A landscape with many valleys, sampled at points; each row gives a point and its height.
From any point a ball takes the steepest step (drop divided by distance) to one of its 3 nearest points. It stops when none of these is lower. Distance is the straight distance between rows; heights are no part of it.
K_696 h=58.3: [137  79 136 181 114  64  88 106 153 108  81 148  71  94 133 156 127 105
 125 180]
K_578 h=51.2: [130 115  83 124 140 146 106 128 113 154  95 126 129 133 124 164 107 131
 182 109]
K_310 h=15.7: [152 140 123  22 149 144 169 130 146 170 190 123 216 168 141 101 121 137
  82 180]
K_290 h=76.6: [151 147 132 135 132  98 115 152 121 124 142 110 136 132 139  97 128 109
 104 119]
K_943 h=91.6: [112 138 104  58 187 184 206 105 117 144 127 133 136 151  96 149 135 158
 161 126]
K_97 h=44.6: [ 83 168 160 104 186 191 201 109 136  84 146 159 118 119 120 129 142 195
 135  78]
K_173 h=16.1: [158  89 112 133  76 115  63 148 121 141 150 111 174 134 117 111 104  93
 115 163]
K_580 h=26.1: [130 117 143 167 102  84 116 122 147  96 117 116 100 102 144  96 146 114
  64 147]
K_407 h=38.2: [121 120  91 102 111 129  97 136 134 178 109 121 162 153 132 162 117 126
 158 112]
K_130 h=76.5: [150 168 141 124 138 109 130 149 131 123 159 113 150 149 132  98 131 117
  95 120]
K_814 h=27.6: [128 124 102  37 137 137 162 126 127 185 136 123 183 171 132 133 132 145
 124 156]
K_624 h=44.5: [104 151 132 135 156 161 159 110 116 118 114 137  99 125 125 138 120 146
 170  79]
K_300 h=27.8: [141 101  95 134  92 112  85 137 125 167 107 130 149 136 131 165 115 117
 174 127]
K_415 h=82.5: [106 152 135  69 199 198 226  88 123 120 149 150 125 132  99 139 150 163
 152 118]
K_966 h=22.1: [104 183 178 146 130 130 166 126 131  87 135 129 105 117 148 101 172 152
  88  80]
K_976 h=58.5: [132 141 111 126 127 102 135 150 122 143 115 127 131 138 139 137 124 126
 144 121]
K_701 h=14.5: [132 171 126  89 165 130 169 134 125 145 143 124 139 161 128 137 146 151
 139 104]
K_103 h=65.2: [161 140 123 180  89 138 102 130 134 114 169 122 120 121 105  68 103  79
  29 185]
K_438 h=38.9: [136 158 113  50 157 133 179 124 140 158 133 116 170 178 129 138 134 155
 134 131]
K_7 h=16.0: [104 117 112 157 136 146 135 118 104 117  96 125  94 113 108 142 126 122
 197  94]
K_125 h=38.1: [142 177 123  59 181 135 191 132 146 126 157 140 149 147 119 126 153 153
 132 122]
K_710 h=36.4: [124  76  93  93 102 136  63 192 123 207 149 115 196 158 152 144 104 137
 154 161]
K_447 h=72.8: [166 153 128 163  82 136 107 138 124 117 177 112 150 150 109  79  96  84
  62 161]
K_15 h=77.3: [157 171 142 127 135 137 134 144 131 113 191 117 155 149 123  75 135  96
  57 128]
K_432 h=69.2: [124 158 136 145 127 100 139 133 117 119 133 112 115 132 142 118 130 117
 126 108]
K_449 h=47.0: [135 139 102  85 136 123 132 149 123 164 119 118 156 156 119 141 116 142
 155 117]
K_231 h=40.0: [122 129 124 162 117 108 116 125 126 130 105 130  98 115 128 136 129 115
 174 113]
K_152 h=18.2: [ 83 118 167 187 119 134 140  98 132  85  77 147  68  88 137 128 133 139
 115 109]
K_10 h=58.4: [129 172 133  45 174 155 205 102 139 140 148 142 155 149 116 144 165 157
 131 136]
K_892 h=36.0: [113  96 105 153 132 151 106 106 104 127  88 138 100 104 119 172 112 106
 207 101]
K_417 h=52.2: [112 107  88 120 178 188 144 110 103 122 102 117 105 127  96 153 105 144
 192  93]
K_717 h=79.4: [160 156 119  87 150 129 136 164 137 145 177 107 187 160 127  93 122 137
 110 138]
K_753 h=39.5: [ 80 165 206 142 145 173 175 116 128  79 125 149 109 100 142  99 156 173
 118  54]
K_68 h=33.3: [103  98 135 182 119 140 131  97 122 107  91 129  81  86 121 144 109 116
 177  87]
K_801 h=27.3: [144  66 108 127  68 102  25 152 113 158 120 137 172 130 133 170 115 109
 177 170]
K_662 h=27.9: [130 199 168 113 159 131 170 148 137  92 171 122 136 129 143 104 161 150
  92  87]
K_167 h=31.9: [ 97 179 162 123 162 155 177 128 134  94 141 139 111 125 130 119 149 159
 139  71]
K_558 h=18.1: [ 91 160 190 160 116 134 153 122 133  92 135 122 105 113 174  86 177 145
  51  95]
K_245 h=5.9: [103  98 148 192 106  84 123 119 143 105  92 145  67  87 145 114 141 127
  86 142]
K_816 h=10.9: [119  81  88 126  96 129  40 145 119 163 100 150 157 135 136 185 113 124
 206 125]
K_107 h=34.5: [116 106  94  50 117 148 102 166 132 199 158 100 202 173 147 127 104 149
 127 170]
K_911 h=42.6: [150  84 125 147  97  87  75 120 136 133  96 128 120 117 137 157 121 104
 155 133]
K_825 h=36.3: [169  72 121 188  87  94  59 124 150 120 134 153 112 101  98 123  97 102
  71 229]
K_615 h=67.6: [109 104  90 100 187 190 165 103 102 126 102 119 108 131 102 150 112 162
 182 112]
K_832 h=52.3: [135  85 130 186 102 103  92 106 123 123  71 151  82 100 133 177 124  99
 177 143]
K_439 h=11.0: [100 130 170 174 117 104 136 133 133  92 113 128  81 100 154 103 150 130
  68 115]
K_618 h=32.6: [156 110 118 148  91  83  82 141 123 139 132 121 134 117 125 108 124  98
 104 155]
K_116 h=26.5: [110 116 133 174 111 103 126 102 133 117  90 136  72  94 131 137 125 118
 152 116]
K_78 h=52.5: [111 155 133  96 182 167 181 112 120 112 134 137 120 136 107 141 129 159
 158  95]
K_113 h=47.2: [136 146 169 177 108 124 126 129 124  92 163 107 104 112 142  82 148  96
  34 142]
K_720 h=23.2: [166  73 129 163  87  76  61 130 143 122 117 129 118 103 118 141 121 102
 108 184]
K_61 h=6.1: [174  75 114 140  65 102  53 137 136 134 144 120 160 123 117 123  89  96
 117 196]
K_60 h=28.3: [142 111 142 175 105  74 105 129 130 118 119 121  91 110 141 123 138  96
  98 147]

Call two points neighbours if one is among the 3 nearest of the other. Go from one point of each pair to the other, from neighbour to neighbour, staying as low as possible. Name the highest point that can't be avoided.
K_7, K_167 | K_68
K_701, K_310 | K_438
K_61, K_245 | K_618
K_816, K_310 | K_710

Where does a ball stop that starts at each point below?
K_696 | K_61
K_10 | K_701
K_753 | K_245
K_832 | K_245
K_662 | K_245
K_113 | K_245
K_615 | K_7
K_618 | K_61
